Points, in no order, along strands that fork and pass close to each other.
In the rows, zero is written as 128.
Two points are linked if the straight distance between their rows is under 212.
q_923: [128  69 104 155 142  83 131 162  81 119 145 125 174 123  91 118 125  71
 168 181 155 124 121 138  97 143 171 172 161 105  98 145 165 155 191 139
 127 112 131 129 143 150 123  84 147 118  93 142 133 131 108 144 124 123
 108 104  58 161  97 184 108 142 134]
q_989: [128 112  79 133  96 125 149 148  77 141  94 116 138 151 125  97 136 138
 113 145 163 115 104 106 116 105 137 124 131 121 133 130 179 156 124 129
  87 115  98 123  92  88  99 105 155 165 129 182 135 153 151 174 107 145
 136 121 110 187 159 131 122 132 183]
q_547: [162  91 133 121 135  96  86  90 118 173 143 132 137 114  93 111 111 133
 131 110 143 129 142 109  95 166  92 125 187 148 134 121 146 122 141 144
 165 164 171  71  63 126 114 107  98 127 153  74 118 140  94 100 145  75
  74  99 147  91 128 134 133 151  48]
q_828: [ 71  67  92 189  92 115 104 168 123  78  93 100 124 100 119  98 137 110
 154 130 126  95 114 146  78 114 121 142 137 109 149 102 130 159 129 146
 109 120  96 128 184 150 114 124 153 158  56 144 142 117 154 110 135 153
 122  96 115 155  90 168 130 109 206]
q_883: [112 143  86 126 163 144  70  82 139 101  80 135 104 138 175 164  98 134
 201 124 138 164 126 166 149 154 166 186  96 151 129 150 156 130 142 150
 104 107 109 115 143 164 152 142  85 101 133 168 127 115 196 145  58  98
 123 153  99  87 144  87 108 154  79]
q_600: [167 161 152 125 128 123 134 100 143 127 151 125 121  73 135 150 122 133
 145 127  59 133  88 133 159 116 171 163  86 210  93 159 152 107  97 118
 101 102 148 134 139 156 178 140 115 122 126 119 124 166 100 122  88 178
 128 185 140 110 138 138 106 165  99]
q_922: [156 117 175 140 112 132 168  78 140 131 202 118 141 134 100  99 148  78
 137  87 109  77 103  76  98 151 101 128 114 155  79 104 110  69 156 141
 143 151 126 133 123 111 149 151 152 137 143 109 102 109  98 113 160 139
 137 148 136  97 146 173 160 119 140]
q_173: [154 170 121 141 139 117 133 141 149 150  67 120 148 158 145 110 121 165
  78 183 163 179 145 129 135 106 154 130 150  75 159 158 133 135 136 116
  64 110 130 125 102  92  88  62 125 115 141 151 182 142 127 129 125 129
 119  78 125 173 127  98  85 107 168]
q_833: [159 132  97 145 128  91 139  88 138 154 149 131 141 115 105 120 161 109
 158 131 172 140  90  64  98 109 130 113 139 129  90 128 135  84 186  81
  67 130 114 144 115  86 122 115 170 143 193 185 113 123 109 152 106 126
 177 130  78 110 155 148 137 133 164]
q_695: [165 100 160 124  85 149 161 181 128 129 117 157  98 104  94 134 180 100
 147 157 112 140 134  87  75 127 146 115 137 143 103 111 102  95 153 165
 138 131 112 118 120 113 131 164 124 141 144 144  92 167 130 124 140 163
 163 148 129 135 143 159 153 152  60]
q_417: [154 121 156 162 113 117 131  42 137 125 171 130  96 117  81 126 178 133
 119  79 109  76 126  56  97 142  75  86 151 150 120  70 103  78 156 180
 140 206 123 117  84  77 151 181 135 127 150 105 100 152 143 122 165 132
 125 134 125  91 137 159 187  88  94]
q_680: [ 91 139 115 176 141 111 137 116 147  85 104 117 145 152 173 138  94 125
 156  92 118 127  86 132 178 182 128 229 155 160 137  94 145 119 165 180
 140 146 110 131 163  95 143 154 146 102 157 139 131 154 143 161 112 129
 127 125 138  60  62 132 168 101 115]
q_564: [134 166 149 109 146 122 141 115 169 143 137 139 112 173 173 134  86 141
  58  98 111  73 126 141 149  98  94 114  83 138 125 126 138 137  83  47
 128 147 162 109 117 173 152 141  76 117 150  88 149  96 154 119 121 127
 139 140 159 110 160  72  97 122 122]
q_34: [118 181 102  96 174 193 121 128  60 145 110 107 125 106 141 156 102 170
 121 185 118 129 125 149 176 134 190 123 105 119  79 205 136 153 113 118
 113  99 101 154 146 158 121 118 105  74 145 138 143 169 116 173 106 114
 105 146 149 188 147  77  44 111 123]
q_889: [125 127 120 163 134 128 134 120 158  91  93 121 148 124 155 126  97 128
 161 138  94 146 125 173 147 154 184 222 112 163 127 151 142 116 164 134
 127 121 137 109 177 150 133 162 126 111 125 141 133 152 143 143  88 119
 125 140 128  80 107 103 113 148 113]
q_879: [113 165 137 143 112 119 113  83 158  90 186 114 143 102 132  87 160 160
 121  93 161 156 152  81  90 118  64 107 126  98 133  74  78  88 131 131
 157 138 122 150 165  91  61 143 182 143 109 136 144 118 130  98 153 148
 181  93 104 105  77 133 218  63 178]
q_690: [187  93 183 125 111 177 135 124 135 146 184 121 111 151  93 123 160 100
 143 100 117 117 179 147  96 133 113  88 175 169 136 145 133  96 140 162
 187 127 145  96  51 152 153 126  94 142 127 110 135  97 142  49 159 130
 127 135 117 150 152 170 128 160  94]
q_370: [ 89 112 115 140 116 102 132  86 157  95 155  96 135 137 153 102 135 110
 137  93 162  85 107 118 161  78  96  75  96 131 122 131 148 139  76  88
  89 150 112 103 105 160 142 143 164 155  90 118  96  55 170 131 116 121
 123 161 125 112 153 131 138 135 190]
q_764: [ 83 106 127  85 113 176 100 123  65 173  95  97 159 146 122 167  89 142
 143 131  98 120 133 112 168 157 120 147 109 115  95 186 129 175 126 155
 116  98 105 150 203 174 121 103 126 104  96 177 148  96  77 162 140  75
 115 128 153 145 162 134  59 171 116]
q_679: [170 137 163  96 155 152 142 144 123 166 171 154 117 200 139 126 110 105
 102 100 121  59 120 145 117 129 109  74 111 141 144 141 123 130  89  85
 153 130 124 101 103 152 142  80  95 120 167 101 149  99 123 104 113 109
 140 151 144 170 168 104 104 117 130]
q_456: [104  50 122 153 124  58  99 175 154 106 135 147 166 113 119 119 119 111
 123 135 129  55 110 170 115 142 118 147 124  98 127 139 156 138 109  93
 163 154 133 106 146 168 148  61 139 115 146  92 125 118 131 122 125 110
  79 128  88 118 108 151 152 101  88]
q_998: [101 150 135 183 128 108 140 100 157  95 124 127 141 135 132 107 107 153
 111 132 111 130  93 113 141 176 139 185 159 109 129  84 114 114 186 176
 128 127 127 136 149  63  99 165 179 121 139 148 126 161 133 166 141 131
 114  96 133  72  74 132 181 102 128]
q_243: [135 178 116 139 170 112 121  87 144 136 110 143  81 121 170 158 103 139
 134 124  95 145 104 149 162 106 186 134  91 135 116 181 129 109 148 117
  91  99 125  81 127 153 152 121  91 103 150 167 134 111 160 192  55 115
 136 145 114 102 180  87 118 143  85]
q_137: [168 151 144 146  95 169 192 123 146 107 180 119 162 124 109 102 162  90
 116 170 123 153 130 112 106 116 177 141 140 148 115 150 129  97 169 129
  99  99 126 146 100 128 128 129 161 143  96 136 106 126  92  80 163 151
 141 136 140 152 135 158 117 160 178]
q_945: [128 163 111 139 134  98 126  89 130 110 129 114 129 147 138 134 148 116
 202 100 141 139  99  98 153 111 130 186 119 179  62 138 184  74 164 146
 102 142 115 136 135  96 136 154 122 118 141 153 112 113 121 152  59 148
 170 172 139 109  89 152 139 126 107]
q_255: [170 102 192 124 111 198 137 142  62 130 105 138  96 149 103 140 183 117
 149 106 127 159 198  85 131 144 158  63 131 151 168  99 102 133 153 206
 138 149 128 139 113 110  91 206  98 112  62 126 134 149 133 122 188 131
 131 149 149 132 112 171 178 128 102]
q_541: [111 170  91 101 173 184 137 112  99 113  95 126 115 150 152 104 145 144
 137 155 144 151 148 151 162  81 192  77 109  98 182 200 122 167 119 149
 111  72 101 144  72 136  97 111 144 100  81 159 127 108 148 164 127  93
 110 173 121 194 153  94  85 134 203]
q_919: [102 120 127 159  75  93 142  85 178 118 160 119 124  93 123 111 177 160
 106 134 147 138 143  84  52 117  84 120 129  94 126  76  97  42 157 124
 137 160 109 162 153  74  97 171 161 162 138 163 124 109 115 155 120 158
 174  89  96  95 107 131 210  72 141]
q_939: [115 140 159 120 113 128 153 153 159 174  99 132  82 143 130 180 124 103
  77 118  68 108 109 124 144  91  99 160 112 120 103 113  77 136 124 139
 120 123 140 114 147 131 173 113 114 158 132 139 127  98 118 125 134 114
 164  95 183 124 152 125 102 141 108]
q_893: [136 136 159  99 131 120  89 116 107 168 130 129 121  87 116 176 106 129
 126 128  63 132 101 149 165 131 160 166 122 190  98 151 142 136  97 140
 138  97 147 104 143 154 192 116 102 133 129  92 131 199  69  96 107 153
  86 138 156 142 121 136  99 139  64]
q_933: [135 117 141 176 114  91 164  52 180  95 174  89 155 108 149  94 108 117
 114 102 105  94  89 131 152  98 135 183  98 154  77 148 142  91 145 130
 101 170 144  81 135 149 141 141 143 149 111 130 112 113 137 147 113 134
 133 134 133  73 117 125 139 114 156]
q_215: [ 58 164 102 130 122  99 114 133 189 132 102 125  82 122 168 109 138 127
  96 141 131 144 132 134 106  88 139  95  90  98 161 119 128  81 112 100
 105 147 137 158  99 119  95 166 130 160 109 156 136  52 166 189  70 141
 156 125 124 107 162 103 123 132 147]
q_815: [ 81 132 134  72 112 201 130 124  68 183 124  95 122 173 141 193  95 145
  95  99 102 110 123 119 183 130 108 146 133 149  99 151 118 183 109 153
 119 103 104 166 169 153 161 105 111 151 109 151 130 102 106 114 158  78
 135 112 171 181 129 133  73 142 148]
q_236: [177  95 131 114 107 118 123 148 171 114 153 116 153 128 149  91 175 150
  90 109 134  91 141 126  64 131  78 108 114 123 138  72 105  86  98  66
 126 175 126 114 101 110 113 144 136 136 160 138 109 115 171 107 108 148
 128 146 119  89 136  94 167  99 110]
q_744: [154 152  95 101 132 144 132 195 156 107 142 156 121 120 158 128 116 103
 167 131 144 137  99 140  98 153 151 145 119 172 107 123 140  92 108  74
 152 119 127 166 138 132 110 190 135 110 190 134 103  99 150 153  83 150
 159 170 135  84 141  97 106 168 102]
q_878: [173 160 107 136 102 161 174 107 118 128 140 101 176 126 127 123 158 130
 124 164 124 162 145 138 160 132 195 147 126 143 139 184 150 123 144 130
  57  80 139 143  89 142 120 106 141 119  79 152 123 117  88 119 143 116
  99 152 143 166 159 137  88 154 171]
q_725: [119 132 106 135 185  94  98 105  81 121 121 155 141 125 144 146  87 131
 168 170 149 141 113 175 164 149 203 149  93 128 158 178 168 158 134  97
 169 128 115 108 178 216 128  81  64  66 146 119 162 137 128 181  79  70
 118 116  77  94 155 128  57 122  95]
q_425: [169  79 145  84 118 168 118 170  62 148 125 115 143 148 127 110 166 117
 159  84 154 144 158  90  73 153 118  56 109 187 154 110 118 128 100 124
 128 120 114 154 124 122  98 141 122 136  90 153 122  93 105 110 129 135
 151 163 124 137 147 159 146 162 164]
q_73: [160 181 137 123 122 111 151 117 164 153  70 123 135 100 124 135 133 189
  67 192 152 189 133 126 156  68 105 143 126  79 159 137 135 135 127  91
  61 110 164 155  84  79 116 106 111 124 125 151 165 173 117 122 143 180
 146 116 130 161 132  96  98 128 153]
q_946: [129 115  60 166 156  58 121 104 106  92 196 146 133 102  94 119 142  98
 188 134 122  91  90 105 135 105 153  98 142  82  85 153 131 123 178  84
  82 149 133 114 101 169 147  86 169 119 157 162 130  72 128 120 109 114
 111 129  96 160 131 172 118 124 195]
q_867: [142  90 125 147  72 108 163 165  97 129 122 122 152 154 117  99 141 124
  86 158 162 128 126 125  98 110 131 125 173 112 123 131 161 140 123 162
 129 123 112  68 102 110 124  80 143 162 129 144 121 170 141 132 126 156
 129 101 111 177 133 145 136 128 135]
q_348: [ 72  68 125 163  86 122  94 149 144  72 112 128 131 114 121 111 146 106
 153  94 130 116 164 112  84 131 105  88 138 117 143 111 117 151 115 176
 138 130 113 122 172 141 112 115 174 170  50 123 122 114 108  65 171 139
 113 103 110 137  84 187 191 102 183]
q_598: [101 126 122 118 149 136 117 193 143 142 120 146 152 130 131 145  79 128
  64 174 126 117 155 206 135 131 182 129 126 116 116 118 159 179  95 121
 205 104 128 114 177 155 147 105 111  91 168  69 128 169 110 132 128  83
 101 111 117 136 144 102  91 108  69]
q_882: [151  61 111 152 104  63 154 139 106 120 157 124 169 143 111  99 121 114
 134 154 183 134 135 105  95 137 117 115 190 105 121 123 145 154 132 138
 119 153 137 104 111 137 109  28 153 140 114 135 138 127 109 110 142 113
 121  72  82 151 107 178 118 119 158]
q_548: [160 186 170 149 127 127 120  62 172 100 125 148 136 103  82 125 165 140
 110 152 123 180 170 112 128 121  97 118 159 115 172 127 143 115 155 154
  98 136 145 148  79  86  96 161 124 143 101  92 141 184 114  35 177 173
 116 112 125 137  91 131 173 139 123]
q_992: [144 154 157  89 174 155 136 130  93 173 173 130 138 160 143 106 115 120
  69 111 125 106 157 161 123 124 153  94 146 168 164 141 180 155  80 107
 166 113 134 128  98 158 150  50 100 120 154  75 154 136  89  91 109 103
 104 124 125 185 145 134  92 111 156]
q_941: [120 204 109 106 156 161 163 105 124 136 115 131  69 108 137 126 132 165
 105 179 123 146 115 125 175  58 180  99 106  89 159 157 141 141 134 118
  90 106  93 148  64  95 121 125 120 117 142 164 144 148 148 186 103 135
 149 157 128 192 175  88  82 129 166]
q_4: [167 141 146  81 123 150 114 143 110 156 129 141 103 120  92 179  99 146
 150 119  89 146 126 144 135 177  83 144 134 143 138  78  84 113  99  96
 187 137 147 153 128 115 140 165  85 116 179 108 139 131 119  95 138 143
 120 142 187  69 143  78 129 170  48]
q_618: [169 117 131 103 136  58  90 117  98 204 151 130 183 102 110 159 124 113
 122 130 152 148 111  77 112 171 124 148 169 182 105 138 177 118 118 145
 144 137 144  75  82 129 130  71 137 123 156  89 115 152  47 121 119  83
  80 102 119 100 132 156 102 119  72]
q_756: [136 136 147  69 148 200 139 174  66 151  81 108 122 160 119 164 124 163
  92 147 158 151 156 143 160 125  96 110 108 105  95 128  98 179  80 115
 121 114 150 190 126 108 122 156  96 114 128 120 131 156 122 123 160 174
 155 123 154 205 110  83  82 125 141]
q_615: [119 115 165 159 108 190 149 152  86 106  85 135 126 143 125 118 149 149
 119 131 138 117 144 105 132 181 149  87 128 130 149  73 108 136 137 198
 100 147 109 170 130  83  85 203 144  92  90 113 105 152 129 133 211 157
 123 103 148 116  93 163 188 107 118]
q_286: [ 81 130  96 146  99  91 136 111 189 107 135 111 114 116 163 103 172  98
 119  98 146 105 125 109 107  64  95 107  82 113 131 125 123  89 102 116
  98 158 113 148 119 128 110 145 164 174  65 130 117  58 165 141 110 134
 161 146 137 102 154 160 155 112 204]
q_42: [107 156  92 135 151 137 111  94 146  96  83  89  97  97 141  83 122 154
 142 154 141 156 116 146 125  89 171 126  91 107 154 134 131 118 132 118
  91 105 111 148  84 109  87 174 157 138  91 167 111  83 176 161  87 115
 138 142 107 100 154 100 117 169 169]
q_601: [ 92 103 117 172 142 105 127  74 181  64 190 117 150 104 140  80  91 101
 178 111 131  92  83 159 139 118 123 183 108 112 105 126 116 120 165  82
 135 144 142 111 170 188 138 183 146 114 139 128 130  99 173 142 126 129
 129 129 120  81  87 114 141 110 170]
q_609: [151 170 158 112 127 153 126 140 159 136  69 132 146 114  97 126 165 160
  97 159 111 168 166 133 142 107 116 136 103 114 158 120 124 142 121 119
  97  94 165 181  90  81 111 162 136 133 100 122 135 175 107  70 149 177
 118 141 140 162 125 100 136 144 141]
q_65: [114 116 176 156  77 145 160 158 132 111  64 134  96 123 117 136 149 134
 103 147 131 164 150 115 132 131  92 123 150  82 152  85 100 138 124 199
 124 144 133 129 139  92  80 183 104 128  89 105 130 151 144 150 180 188
 132 108 190 111 100 128 155 119  90]
q_449: [144  62 141 160 108  84 113  60 170 105 170 129 142 149  93 123 136 128
 143  74 149  67 126  80  84 162  50  84 152 113 103  85  82 118 163 149
 148 179 138  75 116 106 121 138 172 143 117 103 101 134 129 108 182 110
  92 124 118  90  94 129 186  75 101]
q_361: [ 86  82 120 138 141 104 103 198 150 130 122 148 148 112 133 137 102 111
 122 147 110  70 126 198 121 124 177 148 106 125 138 147 163 185  92 118
 192 123 101 128 185 179 172  67 136  93 148  82 140 133 118 155  99  93
 104 137  86 127 132 138 113 113  95]
q_719: [139  75 148 118  77 109 136 199 156 172  96 151 101 151 142 179 134  91
 134 120 125  92 103 119  91 108  72 145 125 119 124 115  76 116 130 138
 149 148 119  71 151 130 156 121 106 139 138 113 115  99 158 152 140 110
 163 114 158  88 157 113 148 108  61]
q_705: [ 80 109  91 129 138 138 127 167  61 141 107 117 127 156 156 107  95 116
 127 152 158  96 110 150 117 114 171 114 129 116 143 154 173 204 102 136
 138 118  75 128 149 142 115  87 116 124 121 129 149 156 148 196  89 123
 106 134 111 203 139 114  86 123 167]
q_327: [114 187  99 102 171 178 154  94 103 134 129 138  51  82 160 150  93 148
 137 139  81 125 115 146 178  99 191 113  97 128 111 184 106 143 109 157
  97  93  75 123 114 132 143 114  98 108 146 157 115 141 164 190  86 113
 136 166 135 171 174  79 101 124 135]
q_148: [124 150 135 102 147 137 120 188 187 128 116 164  93 169 158 144  92 149
  62 126  99 114 150 176 110 128 118  92 113  86 151  82  74 130  92  93
 179 110 140 123 142 107 120 121 113 125 181 145 149 118 144 106 121  98
 157 105 153 131 143  64 130  95 110]
q_641: [ 95 110 127  85 127 143 145 155  52 173 180 131 154 149 147 120 123 123
  87 132 126  94 131 135 105 128 154  98 138 151 135 137 186 186  91 129
 169 115  81 139 124 131 149  44 125 115 139 118 133 141  92 159 115 104
  92 143 127 195 157 149 116 121 146]
q_642: [ 90 107  76 147 147 101  72 178 100 111 104 150 100 123 109 153 112 102
 223 121 107  82  77 120 122 155 153 115 112 101 140 146 143 146 153  90
 115 134 105 144 154 177 143 127 122 116 116 157 137  81 163 158  95 115
 118 161 102 139 142 148 105 184 133]
q_305: [112 115 162 116  74 167 161 186 125 125  68 119  79 116 134 170 138 117
 116 145 127 174 143 158 154 116  85 132 130 109 164  47  87 165  66 187
 124 140 150 175 191 118 118 193  87 107 112  79 136 150 130 152 173 195
 143  94 192 105 111 116 111 117 102]
q_447: [112 110 140  77 103 202 136 213 117 145  58 104 103 156 142 159 116 154
 106 123 144 158 163 158 146 132  89 122 113 111 123  80  93 171  80 143
 143 117 141 153 172 122 120 177  82 128 128 114 129 139 147 130 159 147
 160  97 172 150 118  98 100 119 136]
q_185: [157 141 105 152 146 168 142  92 113 117  89  81 195  92 123  96 130 171
 131 164 143 169 144 172 164 153 191 152  96 149 129 181 146 126 127 121
  58 117 146 135 116 155 100 139 120  99  79 103 125 136  73 132 121 112
  73 128 129 125 137 105  89 133 154]
q_986: [113  56 115 160  96  52  83 130 167 103 136 133 153 121 105 115 125 138
 128 112 148  87 129 129  81 155  69 114 165  85 111 101 122 129 123 111
 152 165 146  84 130 138 114  81 154 148 134 109 111 135 129 104 155 113
  74 118 102  99  88 136 186  99  80]
q_293: [138 180 137  94 114 130 124 105 139 168 145 135 122 165 150 168 159 123
  53  76  86 135 158 120 168 117 131 146 120 146 152 158 131 153 130 156
 139  87 163 125  97 110 153  96 144 193 102 158 154 107 166  87 137 114
 134 144 132 175 163 147 164 133 197]
q_245: [166 117 163 148 124 140 167 114 134 124 181 116 153 139 117  88 103  83
 173 123 143 118  84 103 107 157 147 141 131 156  92 160 128  96 170  84
 123 113 136 124 146 161 125 117 149 133 128 129 115 102  90 115 149 125
 148 123 133  96 134 161 107 164 138]
q_584: [150 151 142 143 139 130 118  83 130 133  99  86 199  93  94 101 131 157
 104 154 126 168 167 131 165 168 180 157 134 157 145 123 161 131 134 146
  91 129 177 134 105 126 105 114 141 117  87  89 130 166  42  92 149  99
  53 102 125 106 116 118 108 113 130]
q_53: [147 159 161 153 122  99 170  68 173 116 163 116 122  71 124 109 112 139
 107 116  58 121 101 130 151 101 151 171  86 166 115 131 143  77 125 118
  95 165 162 144 117 131 150 159 128 141 106 112 125 134  97 116 114 166
 132 158 151  73 129 125 140 139 138]
q_440: [130 144 157  92 172 147  76 106 106 175  87 137  95 156  85 171 104 136
 119  85  78 145 161 150 157 147  68 139 129 125 129 101 109 129 135 119
 155  93 168 122 122 102 142 161  92 141 136 103 135 108 106  62 146 116
 126  98 170 109 120 121 108 175  71]
q_138: [124 127 135 162  93  90 135 144 194 112 159 138 110 109 161 140 152 133
 103 172 138 159 125 115  45 117 105 173 161  90 128 108 109  43 163 118
 170 146 113 134 127  96 115 163 129 156 169 171 140 106 155 163 102 170
 165 100  87  94  86 102 184 108  73]
q_26: [149  70 133 123  91 120 139 222 122 128 101 147 114 143 130 152 130 113
 194 137 150 128 118 142  82 156 130 167 141 139 128 108  97 100 159 149
 181 134 113 104 143 113 121 143 115 131 142 149 123 133 164 163 111 135
 167 134 119  88 116 120 166 134  57]
q_285: [111 109  89 136 126  85 115  86 147 139 166 142 116  97 113 105 185 101
 156 123 174 137 114  91  70 114 116 123 119 111 108  93 104  61 198  83
 113 150 126 173 149  81 117 188 156 137 171 171 122  87 137 202  99 157
 175 128  81  98 133 129 176  88 150]
q_559: [ 89  51 106 121  90 111  88 240 101 141  82 180 124 117 115 152 114 100
 215 132 131 111 136 161  89 154 111 142 143 129 138 125 116 145 150 150
 167 121 110 139 183 135 141 107 120 113 124 118 128 127 130 149 140 102
 115 129  98  97 125 152 160 143  53]
q_205: [143 170 133 137 114 135 189  85 159 107 180 107 155 103  98  72 156 122
 103 151 161 172 137  92 123  75 114 149 131 130 127 119 129  93 166 137
  95 148 121 160 110  93 100 146 162 158 115 121 128 133 108  94 163 157
 186 114 128 135 126 168 152 116 218]
q_366: [136 127 149 102 131 100  89 136  96 161 131 142 168  97 112 154 149 110
 138 139 126 161 118 118 144 144 159 157 145 183  92 153 197 112 123 165
 152 113 143  95 115 132 158  96 114 133 143  88 106 202  48 103 114 135
  84 139 131 140  96 176 127 132  43]
q_826: [143 133  60 139 162  75 107  59 130 142 184 112 143  79 114  97 117 100
 225 125 168 140 105  90 158  99 153 108 147 133  69 143 118 125 164  69
  56 130 130 120 115 141 136 110 183 119 163 153 117 112 116 128 116  97
 131 118  95 109 141 143 120 105 180]
q_471: [174 126 182  92 131 192 138 171 107 169 135 124 122 153 112 141 162 102
 126 106 121 150 180 135 101 152 121  98 135 171 150 125 115 134 115 150
 146  91 146 139 104 140 130 151 108 146 111 118 137  94 109  73 136 151
 151 152 141 157 154 149 120 187 133]
q_59: [104 126  63 123 171 169  97 107 101 101  70  99 140 116 131  84 132 171
 169 152 140 136 126 157 134 101 178 102 102 114 157 166 118 145 107 133
 100  82  95 153 109 146 109 140 161 113  60 155  95  91 143 150 109 104
 104 169 107 139 134 121  91 190 184]
q_253: [ 66 147 131 124 157 153 138  87 102 125 135 105 111 156 177 113  87 146
 151 106 144 119 122 134 186  99 154  51 116 138 169 174 138 182  72 102
 143 117  79 106 106 196 163 100 126 112 118 114 105  94 153 136  97  75
 117 159 139 153 164  94 114 137 165]
q_140: [128 139 111  96 141 162 124 193  60 155  77 115 158 138 115 161 104 149
 110 194 131 136 136 152 142 136 136 150 123 100  81 157 144 165 109 114
 131 102 139 161 137 110 134 130 107  81 158 120 129 184 110 152 126 155
 102 121 144 195 114  74  75 111  94]
q_860: [105 130 145  94  87 153 144 148 128 176  93 129 100 173 148 177 154 111
  94  93  94 128 140 113 151 100 118 142 117 135 129 113  98 164 127 169
 116  97 137 128 129 113 153  97 134 180  90 167 137  91 132 117 160 103
 147 107 177 157 168 147 129 135 168]
q_266: [173 142 126  81 123 138 156 194 156 134 129 168 104 102 125 167  95 123
 128 151 103 166 110 149 125 158 132 138 118 141 113  86 100 110  96  85
 169 116 173 173 147 128 130 168 103 101 186 132 134 123 132 140 111 172
 163 152 156  99 153  91 108 174  70]
q_240: [106  72  58 133 129  81  98 206  61 131  97 154 128  88  98 147 137 110
 194 109  93  86 106 101  88 159 122 108 115 125 104 127 157 138 149 112
 115 129 112 165 172 137 137 114 156 120 103 179 137 104 103 152 109 132
  97 149  85 158 138 182 127 151 143]
q_195: [ 95 132 141 161  83 141  81  97 158  61 145 133 116 109 145 115 159 132
 139  69 151 140 163  86  86 137  78  80 132 114 132 102  95 111 114 184
 156 136  98 103 171 110  69 130 181 169  67 113 125 136 135  74 181 143
 146 103 110 108  71 164 225  92 149]
q_136: [129 148 157 177 129 103 143  78 154 100 104 107 165 134 122 103  87 158
 113 147 124 156 114 108 159 188 148 172 160 122 149 115 131 117 173 153
 124 120 161 108 130 110  87 130 162 112 115 112 115 168  81 113 157 116
  88  83 152  73  77 113 135 126 128]
q_304: [150  77 142 124 107 149 121 167 112 114 121 101 131 134 127  68 168 150
 130  86 149 126 164 124  79 146 100  94 134 157 164  66 113 124  86 114
 149 156 123 125 119 108 103 152 123 145 117 123 107 133 137  91 125 131
 130 142 129 109 114 126 176 124 142]
q_472: [ 81 117  98 114 114 109  63 135  87 166 103 142 137 138 122 179  71 125
 194 129 119 102  94 118 168 164 115 131 111 109 122 205 134 170 134 111
 127 112  83 136 212 200 139  96 108  99 121 174 153  91 119 175  98  80
 134 154 133 130 163 137  77 170  94]
q_977: [131 125 131  87 187 144  66 122 108 164 117 153  80 164  96 151 122 145
  91  83 109 114 193 176 135 135  60  95 161 106 128 128 101 136 119 140
 176 138 153  83  85 109 138 120  74 158 144  99 138 123 146  81 141  72
 124  90 136 142 124 135 125 144  69]
q_418: [136 132 148 103 149 146  97 164 156 152 125 144  45 165 136 178 133 145
  61  86 104  95 164 164 118 104  59  75 141  88 132  81  52 127  95 129
 157 154 129  92 116 104 153 126  74 151 145 112 134 126 171 104 150  79
 157 105 155 141 128 103 134  87  69]
q_238: [169  96 147 149 126 100  94  61 137 128 144 154  90 100  95 120 140 151
 140  89 118 100 116 104  99 142  78 126 175 147 141 111 124 115 144 164
 154 189 160  71  64  92 127 158  97 122 158  86 117 181 132 108 154 135
  90 128 179 107 111 134 158 157  63]
q_874: [ 85 174 136 117 199 160 115 125 120 128 102 124 115 177 187 113  86 138
  90 100 171 161 149 145 197 112 145  87  96 124 166 174 132 188  90  96
 146 112 140 135 138 172 112 125 104 131 149 108 144 142 167 123 123  95
 145 134 118 142 137  82  95 146 196]
q_83: [154 195 169 161 122 135 151  71 161  80 185 111 145 102 101  76 134 156
  82 128 148 169 141  84 134 118  87 130 165 123 139  98 115  98 146 165
 112 157 134 134 121  82  97 137 153 139 127  93 131 161 104  70 189 159
 158  93 115 116  77 146 183  98 166]
q_22: [145 131 131 111 106 109 150 126 173 140 135 125 142 140 176 126 130 133
  91 111 132  88 111 132 117 125  66 148  97 143 118 107 145  96  84  68
 111 190 154 117 125 123 140 158 115 140 151  93 120  98 169 159 113 167
 112 156 160  80 147  82 123 131 101]
q_616: [139  98 103 163 178  90 108 132  98 107 145 130 162 111 133 120 102 100
 174 187 165 135 114 184 131 149 214 175 132 120 140 162 174 141 162  96
 126 132 136 123 168 207 127  92 114  93 114 114 150 131 127 139 101  96
 111 104  62 119 109 157  61 140 122]
q_55: [116 124  84 135 144  86 142  96  92  68 199 149 111 144 116 126 140  99
 191 119 104  95  73 112 147 108 167  52 122  78 155 170 147 133 126  92
 114 122 101 112 100 154 173  60 160 115 134 150 114  83 140 151 103 108
  87 164 114 162 159 148 107 119 183]
q_453: [152 144 146 121 149  82 177 119 139 114 167 154 130 126 124 121 157 118
 164 113 142 159  93  91 125 126  93 189 133 161  86 117 142  49 161 129
 147 174 155 155 124  91 149 153 118 103 177 121 101 136 117 155  98 179
 181 154 123  97  70 151 159 115  76]
q_734: [105 158  74 117 147 154 134 203 176 116  97 145 111 115 167 148  69 154
  59 152  85 128 148 198 145 128 148 137 145 112 115  88 113 163  81 119
 172  97 146 131 180 126 173 136 120 118 182 123 131 179 148 110 133 111
 110 108 143 145 133  65  93 100 108]
q_99: [ 72 116 110 129 111 116 110  92 119 120 122 116 135 149 159 155  98 123
 176 128 144  63  77 114 175 105 109  76 116 135 138 167 144 179  82  79
 109 153  63  92 142 184 187 134 140 127 105 102  94  67 185 152  92 117
 110 160 130 129 171 102 105 131 129]
q_252: [ 85 120 138 156 137 148 142 107 173  41 193 118 159 123 144  64  89 129
 143 122 143 121 118 162 112 162  92 147 137 106 150  70  84 118 142  92
 179 124 119 145 180 150  98 167 160 119 141 128 141 110 138 122 162 144
 134 101 139  77  70 136 163 102 197]
q_902: [162 152 167 136 142 140 183 150 123  99 161 158 118 109  91 110 162 107
 167 143 125 160 109  96 120 151 142 154 135 158 100 122 115  81 170 150
 143 126 136 164 140  87 151 168 134 100 169 118  91 184 113 134 140 188
 170 150 111 121  86 160 155 142  80]
q_907: [168 160 134  93 144 138 133 138 114 180  90 150 156 178 119 148 163 135
  59 140 166 189 186  91 149 111 105 126 171  94 169 157 133 156 117 165
  80 107 153 131  80  93 111  64 124 146 141 138 174 166 133  94 176 113
 116 100 103 197 140 123 131 102 165]
q_797: [129 180 143  84 169 135 136 110  97 166 153 143 112 155 123 170 139 120
  39 102 106 151 174 146 191 111 108 138 155 115 150 148 136 168 127 153
 138  77 158 129  84 108 151  88 109 173 125 125 156 170 149  78 159 129
 125 110 123 208 111 129 130 109 167]

Follow the links from the first point to the second, and from the first to the third. Name the last point that the two ways share.
q_933 / q_472 / q_584 | q_137
q_615 / q_889 / q_42 | q_327
q_907 / q_266 / q_998 | q_137
q_902 / q_456 / q_547 | q_417
q_243 / q_348 / q_642 | q_83
q_252 / q_73 / q_977 | q_417
q_361 / q_472 / q_453 | q_860
q_26 / q_417 / q_348 | q_83

A fork is a point with three links, a tip a point with one. Leave the first point through the second and follow the links. Name the first fork or tip that comes.
q_327 / q_941 | q_874
q_992 / q_679 | q_690
q_304 / q_236 | q_725
q_598 / q_734 | q_744
q_601 / q_933 | q_417
q_878 / q_185 | q_327
q_243 / q_883 | q_137
q_238 / q_547 | q_252

Name the points in between on the shortest way along the links from the first point to the second, in order.
q_136 / q_59 | q_998, q_680, q_889, q_883, q_243, q_327, q_941, q_541
q_882 / q_22 | q_867, q_989, q_705, q_641, q_992, q_679, q_564
q_73 / q_453 | q_173, q_907, q_797, q_293, q_860, q_939, q_719, q_26, q_695, q_902
q_55 / q_860 | q_946, q_826, q_833, q_285, q_919, q_879, q_83, q_548, q_609, q_73, q_173, q_907, q_797, q_293
q_584 / q_456 | q_185, q_878, q_137, q_245, q_922, q_417, q_449, q_986
